Each row is a point on a tangle of strands that fork, close into loops and nearly touch. The rows are in no order.
Points whose rows are less than 46.2 apart are linked; no others are. Some points are linked to none.
Q731: [ -3  -4   1  10   5 -16   2 -17   8   1   6 -17 -20   8  -4 -10  -6  12
  26  -9]
Q474: [ -3 -11  -3  19   5   3 -17 -17 -10   7 -21  13  13  -9 -13  29   7 -11
 -13 -10]
Q90: [ 13  -5   2   7 -16  -5 -11  -4   3  12  -6 -32 -15   0 -19  -4  18  -3
  -7  -4]
Q469: [ 24 -14  11 -13  11 -29  11   0   8   9  10 -25  10  -4 -16 -13  31 -17
   3  -8]
Q892: [ 17 -26 -12   0  19  -9  19   3  33  21  27  -1   8 -19  -2   1  -9  -1
   7 -15]
Q807: [  2  -4 -25  23 -16  15  -7   4  26  14 -12 -20 -25 -11 -12  -5 -18  14
  17 -23]
Q571: [-12  26   2   7   0 -21  -4 -23   8  -5  -7  -3 -28  -9   3   6  -5  17
  15   5]
Q198: [-13  10   0 -13  16  -7  21  -6  -3  -4  18 -22 -12  27  11 -25   8  -5
  18  -9]
Q566: [ 15  -9  19  12  -5   6   6   5 -11  -9 -11  19  32   8   8   4   0  -5
   8  28]
Q539: [  2   7 -11  30   2   8 -13  -2  35   9 -22 -16 -35   4   0  -8 -16  22
  29 -31]
Q778: [-11  15  -5   7 -19   0   0   7  11   6  -8 -19 -19   7   6 -26   5  13
   5  13]
Q874: [  6 -21  -2 -25 -10  12 -26  -8 -31 -22   4  16  19   2  -3  10 -20   8
 -15 -29]
Q31: [ 16 -18 -14 -11  24  34  -6  14  15  36  27  15   8 -20   9  20  -2  -4
 -21 -24]
Q579: [ -6  10 -22  17 -12  10  -1   5  22  14   4 -19 -30 -14   0 -11  -8  14
   1 -13]
Q191: [  3 -22 -10   0  18 -14  29  -5  24   3  20   9   0 -21   0   0 -21  -5
  25 -11]
Q118: [ 14 -21 -16  -6  33  26 -14  14  -2   8   9  15  17 -13  -9   8   9  -6
 -20 -33]
Q674: [ -2 -12 -14   8   8  34   1  19 -11  -7 -11  14  30  -7  -6  -7  25 -13
 -18   1]
Q107: [ -6  17  -1   6 -25   6 -11  18  -2   0 -14 -27 -16   7  -2 -14  13   4
 -11  22]
Q430: [-18  27   2   3  43 -12  11  -4   9   0  -8  18 -11  13  12  14  19  -2
  13   6]
Q994: [-16   5 -17  14   4  -4  25   7  26  -4  -7  41   7  -8  31  -1  -8   8
  14  10]
Q757: [ 18  -4   6 -15  15 -17  20   3  12   5  18 -30  -2   9  -2 -25  27 -11
  13  -3]
Q557: [ 17   6  15 -12 -17  -8   8   8 -16 -12  20 -13   1  24  13 -18 -10   9
  13  23]
Q438: [-14  -3 -13   5   8  -6  26  11  28   1  14  17  -5 -11  14   0  -9  -1
   6  13]
Q569: [  0   1 -26  12  -3  25   1  22  17  23  -1 -27 -23  -8  -5 -19   5  10
 -11  -8]
Q517: [ 10 -11  -3 -11 -26   4  -8  -6 -21  -2  12 -21  13  -6 -12   3 -11   6
 -13  -3]
Q216: [ 17  -3  42  -2  -8  -9 -14  -6 -12  -2 -19   4  17  -1 -12  11  13 -29
  -9   0]
Q814: [ -3  -8  -4  -3   7 -21   4 -16  11  -2   7 -13  -8 -11  -8  -1  -5   2
   7   3]
Q701: [-18   9 -21  -8  -6  21 -13  -4 -12  -9  -1  21   2 -11  -5  16 -11  -3
 -21  -8]
Q902: [ -9  -3  -6  -5   7   8  -1   5   5  12  11  -7   3 -22 -15   8   9  -7
 -22  -1]
Q853: [  3 -20 -11 -24 -21  18  -3 -14 -24 -13  13   2   6 -10 -12   6 -23   4
  -9 -19]
Q312: [ 14  17   1  -4 -31  21 -27 -15 -29 -13   2  -3  -8  -1   3  18 -28  25
 -22  -7]
Q508: [ -4 -16   1  -9  -7 -16  16   2  -2   7   7 -10   8  -2  -2  -4  -4   0
   6  12]
Q559: [  2  22  12   5 -21  -1 -17  -9 -18 -10 -10   1   5  -4   7  27 -14   9
 -17  26]
Q925: [-24   5  -7  -5  28 -12  32  15  31   1  16  20  -2   2  28 -15   3   0
   6  -3]
Q531: [  0   6   1   8  27   2  15   0  48  16  34  14 -21 -17  27  13  -9   2
  13 -11]
Q642: [ 11  -5   8 -13 -13  -8   4  -3  -9  -7  13   1  13   6   2   3 -10   3
   5  22]
Q424: [-11   4 -32 -12 -20  25   2  12  -2   1   3  -9 -26 -18  -9 -18  -8  16
 -15 -19]
Q250: [  6 -13  13  17  31 -26  -1 -17   4  15 -10   6   2   4 -12   6  15 -14
  10 -16]
Q949: [  5 -11  -8   4  15  26   8  33   9  12  -1   5  28  -8  -9   1  32 -24
 -27  11]
Q177: [ -4  20  -8  21  -6  -1 -10  -8  15   2 -19 -12 -31  13   7 -16  -5  21
  33  -8]
Q806: [ -6  -4 -13 -29 -12  30 -21  14 -26 -21   7 -11  -7  -1 -10 -16   7   5
 -22 -18]
Q881: [  5  -9 -13 -14 -20  24 -19  -1 -28  -6   0 -27  -3  -3 -21  -6   2   5
 -16 -16]
Q305: [  0  31   5   5  -1  -6  -3 -27 -18 -10   4  -4 -22  31  21  -6 -16  22
  18 -10]
Q666: [ -9  26   4  -7   4  -9  11  -4  -9 -10  10 -13 -17  26  14 -12   4   1
  16   6]
Q210: [ -1   3  -1 -13 -23  17 -34 -12 -35 -13  -1   1  -6  -4  -9  16 -12   7
 -26 -16]
Q24: [ -8 -18 -20  -2   2  18  -3   7 -15  -5  -9  20  30  -5  -7   6  -2 -12
 -15   8]
Q758: [  6  -5  24  19  17 -16 -10 -12 -15   5 -27  14   4   9  -6   8  23 -17
   7  -2]
Q32: [ 10  -2   9   9  15 -30  -2 -30  -9   7   2 -18 -25  24 -11 -17  11   0
  16 -34]
Q83: [  8   1  34  -1 -13  11  -7   2 -12  -5 -19  -8  23 -10 -13  13   8 -24
 -20   7]
Q507: [-21   8   4 -10   2 -11   7  18   9  -2   4  -5  -7   1   3  -7  15 -11
  -9  26]
Q634: [  0  -6  15  21   9  -6 -12  -8   0   3 -30   4  12  -8 -14  22  18 -23
  -4   7]
Q790: [ -1  37  -2  15   0   1  -6 -25  -3  -6 -14  -8 -31  35  18 -12  -4  24
  27 -14]
Q248: [ 12  -6  -1  10   3  -2  -1   7  20  12  -5 -37 -18   6 -11 -22  20   6
   8  -4]
Q427: [  5 -21   1   4  26 -25  10  -7  14  10   6   1   3  -6 -12  11   5  -6
   9  -6]
Q21: [ 13  20  28  10 -13 -22 -17 -25 -17  -6  -4 -13 -21  16   2  11  -5  15
   6   9]
Q858: [ -9   1 -14   5  -7   4   7  14  20   3  -2 -21 -18  13   7 -35  -7  15
  19   2]
Q378: [ 28  -1  20  -6 -16   3   6  10 -17  -7  11 -21   2  39  15 -26  -3  13
  23   3]
Q976: [-13  -1 -27 -16 -24  13  21   8   4  -7  11  22   6 -17  10  -1 -36   5
   3   2]
Q228: [-23  21  -2  -8 -10  -6   5  16  -1  -8 -12  13   9  -8   7   5   6  -3
 -19  31]
Q723: [ -4   8  11  -3  23 -11  15  24  19   8   7   0   4  -1   1   3  28 -16
 -14  24]
Q272: [ 11   9  33 -11 -27   4  -3   5 -11  -7  -8 -20   9  -5 -14   3   4 -17
 -18  23]
Q991: [ 19 -23  -5  -6  23   9   6   0  29  37  29   3   6 -21   9  18   0  -2
 -11 -12]
Q767: [ -6  22  11   3   0 -23  -7 -30  -7 -12   2  -1 -27  13  13  10  -6  19
  15   3]
Q915: [-14   3   4   5  14  -6  20  15   3   1 -14  27  19  14  15  -6  16 -18
  13  31]
Q480: [  7  -8  12  14 -15 -17 -18 -16 -10   4  -7 -18 -14  -7 -23  10   6  -9
 -10   0]
Q302: [  1  20  15 -14 -40  11  -2  23  -5 -13   5  -8   6  -8  -1  -3   4 -13
 -25  30]
Q690: [  6 -11 -19  -4  29  37 -11  16   9  14  12  26  -1 -16   2  20   7  -2
 -24 -23]
Q510: [ 28 -21  11  13 -15  -1  -9   0 -22  -6  -5  15  43   6  -4  14 -11  -7
 -12  -2]
Q744: [ -6  16   9  -1 -32  13  -6  24  -7  -1  -4 -23  -4  -6 -10 -16  16  -7
 -28  26]
Q682: [ 21 -27 -15 -11  16   7  -3   8   1  11   4   3  30 -18 -17   6  16 -14
 -27 -20]
Q259: [-12   7 -11  -2   3  12  15  16  15   0   1 -13  -9  31  13 -50   4   6
  26  -2]
Q525: [ -7   7   4   6  36  -9  22   7   2  -3  -6  16   5  22   8   3  21 -15
  14   9]
Q212: [-18  16 -12  10  -6  -4   3 -11  20  -1   1  -7 -35 -16   2  -3 -14  15
  10  -6]
Q860: [  1   8  18   5   4   0  13  14 -12 -10 -12  28  16  18  21   3  16  -9
   9  37]
Q282: [-21  15 -10 -11  -9   7  -8  11 -10  -8  -8   4   8  -9  -5  12  -2  -5
 -22  11]
Q779: [-14  -7 -25  -4 -17  29  13   6  -6 -14  -1  38  20 -15  11  12 -28   2
   0  -2]
Q783: [ 11  -9   4   1  22   3  11  25  18  18   3   5  22  -6  -4   5  20 -16
  -9  20]
Q211: [ -9  -9   3 -21  -3  18 -33  -7 -28 -27  -6  15   1  -9  -3  10  -6  10
 -10 -21]
Q796: [ -2 -24 -10   0   4  -2  23  -7  10   1   0  26  13 -16   2   7 -22  -4
  22  -2]
Q415: [ 26 -27   2 -11   0 -21   2  -3   3   8   6 -15  27 -13 -19  -6   8 -15
  -8  -7]
Q652: [  8  12   4   3 -20  14 -22 -11 -18 -19   1   8   8  -2   4  28 -26  16
 -25  11]
Q36: [  7 -12  -4 -10  38 -21  20  -5  23   6  20  -5   3   6  -2  -6   8  -7
  17  -7]
Q838: [ -8   0  -1  -5  41 -12  24   8  30   1  26   6  -2   9  15  -8   7   0
  13  -2]
Q49: [ 15 -25  17  -3  -6 -24 -12 -15  -7   8  -5  -3  24  -9 -26   4   3 -18
  -6 -11]
Q804: [  9  -7   6   3 -16  -4  -1 -13  -9   1   0 -23 -15  11  -1 -15  -3  11
  22  -2]
Q295: [-13   0  -3 -27   1  19 -34   8 -25 -28   7  -3 -18  -8 -12   0  -2  12
 -12 -22]
Q19: [-20  22  13  -7  -1 -20  11  -2  -5  -8   5   9  -4  19  24  -3  -3   8
  10  24]
Q317: [-22  21   2  -3 -11 -16  12  -2   6  -6  -5  24   1   0  23  -1 -14  17
   5  19]
Q999: [  8   6  31  10 -18 -26 -21 -25 -16   0  -9 -11 -15   7 -17  15  -1  -1
  -1   4]
Q591: [ 18 -17   5   0 -14  14   2   4 -19 -12  -5  10  38   1   7  14 -15  -1
  -6  19]
Q988: [ 20  -4   8   7 -16   1  -2   5  -7   7 -11 -27  -2  28  -4 -27   1  12
  21  -1]
Q260: [-11  23  -3   9  22  -9  -5   8  28  20   9  -9 -16  -7   2  14  14   2
 -21  13]
Q78: [  2  -5  -5  19  11 -16  -7 -20   5   9   1 -21 -27  19  -1 -18   6   8
  24 -29]
Q924: [  4  -4  20   1  24 -36  -5 -21 -13  10   3 -10 -18   9  -9   1  12 -17
  14 -23]
Q732: [ -1  25  15   1  -3 -16 -13  -9 -10 -11 -13  16   0   9   6  23  -6   8
   4  29]
Q985: [-25  16 -23  -5  18  25 -13  25  -3  -6  -9  27   1 -11   2   7  16  -5
 -37  -4]
Q707: [-14  11 -16  31   9  11   0 -15   2   3 -28  24   8 -14   8  15   1   6
   3  15]
Q485: [  4   3   0  -8   7   1  18  11   2  -1  12 -28  -5  23   5 -37  19   0
  25  -5]
Q665: [ -9 -12 -23 -23 -20  21  12  -2 -11  -9  16  12  -2 -23  -2   2 -31   4
  -5 -12]
Q205: [ 15 -25  32  13  -8 -12 -20 -16 -13   8 -20  11  30  -6 -15   9   2 -22
  -7 -10]
Q66: [ 12  -6  32  -8  -6 -24   0  -2 -10  -7  -2 -10  -3   9  -7   3  12  -9
  10   6]
Q956: [-11  29  16   5  18 -16   4 -11  -7  -5 -15  19  -4  20   4  21  12  -6
  11  15]
Q602: [-28  15 -20  24  -6   5  20  14  20   3 -18  44   6 -20  21  -3  -2  15
  -4  15]
Q610: [  5  -4 -15   6   1  12  -7  24  22  23 -10 -41  -4  11 -16 -26   9   4
  -2  -5]
Q963: [-16 -11 -18 -11  -5  28  -4   2 -15 -15 -12  30  18  -9  -3  16 -24  -2
 -15  -8]
Q898: [-13   2   1   0  -9  -7  13  -7   2  -7  10  26   1   1  21  10 -34  12
  19  19]
Q6: [ 20 -25  12  -4 -13   9 -23  -4 -32  -8   5  13  38  -4  -9   9 -15  -6
 -18 -22]
Q932: [ -9 -13  -7  -8 -11  -8  20 -14  12  -7   8  18   1 -11  12   6 -38  -1
  27   4]

How many points has the smallest loop of links through each point below? Write 0 if it is on no loop.
Q881 => 7
Q999 => 11
Q216 => 15
Q427 => 7
Q642 => 8
Q732 => 16
Q994 => 0
Q177 => 9
Q963 => 10

A fork is a point with three links, a tip a point with one. Leave the first point through the second and follow the links. Name the first fork or tip that comes.
Q430 / Q956 => Q211
Q228 / Q507 => Q963
Q778 / Q107 => Q485
Q732 / Q956 => Q874
Q19 / Q317 => Q682

A piece is all that can be reached along the links. How many separate loops has the piece of each point below (a circle has one, a figure eight two, a Y none), and how many tips (points with one link)?
Q228 => loops 3, tips 0
Q469 => loops 1, tips 1
Q838 => loops 2, tips 2
Q480 => loops 2, tips 0

Name the points in between on the shortest way along the links from the first point to the second, in order.
Q988 / Q994 => Q804 > Q731 > Q814 > Q427 > Q36 > Q838 > Q925 > Q438
Q49 / Q898 => Q415 > Q469 > Q757 > Q485 > Q198 > Q666 > Q19 > Q317
Q732 / Q591 => Q956 > Q430 > Q525 > Q915 > Q860 > Q566
Q991 / Q778 => Q892 > Q191 > Q796 > Q932 > Q898 > Q317 > Q19 > Q666 > Q198 > Q485 > Q259 > Q858
Q665 / Q956 => Q853 > Q874 > Q211 > Q210 > Q312 > Q652 > Q559 > Q732
Q783 / Q881 => Q949 > Q674 > Q24 > Q963 > Q779 > Q976 > Q665 > Q853 > Q517
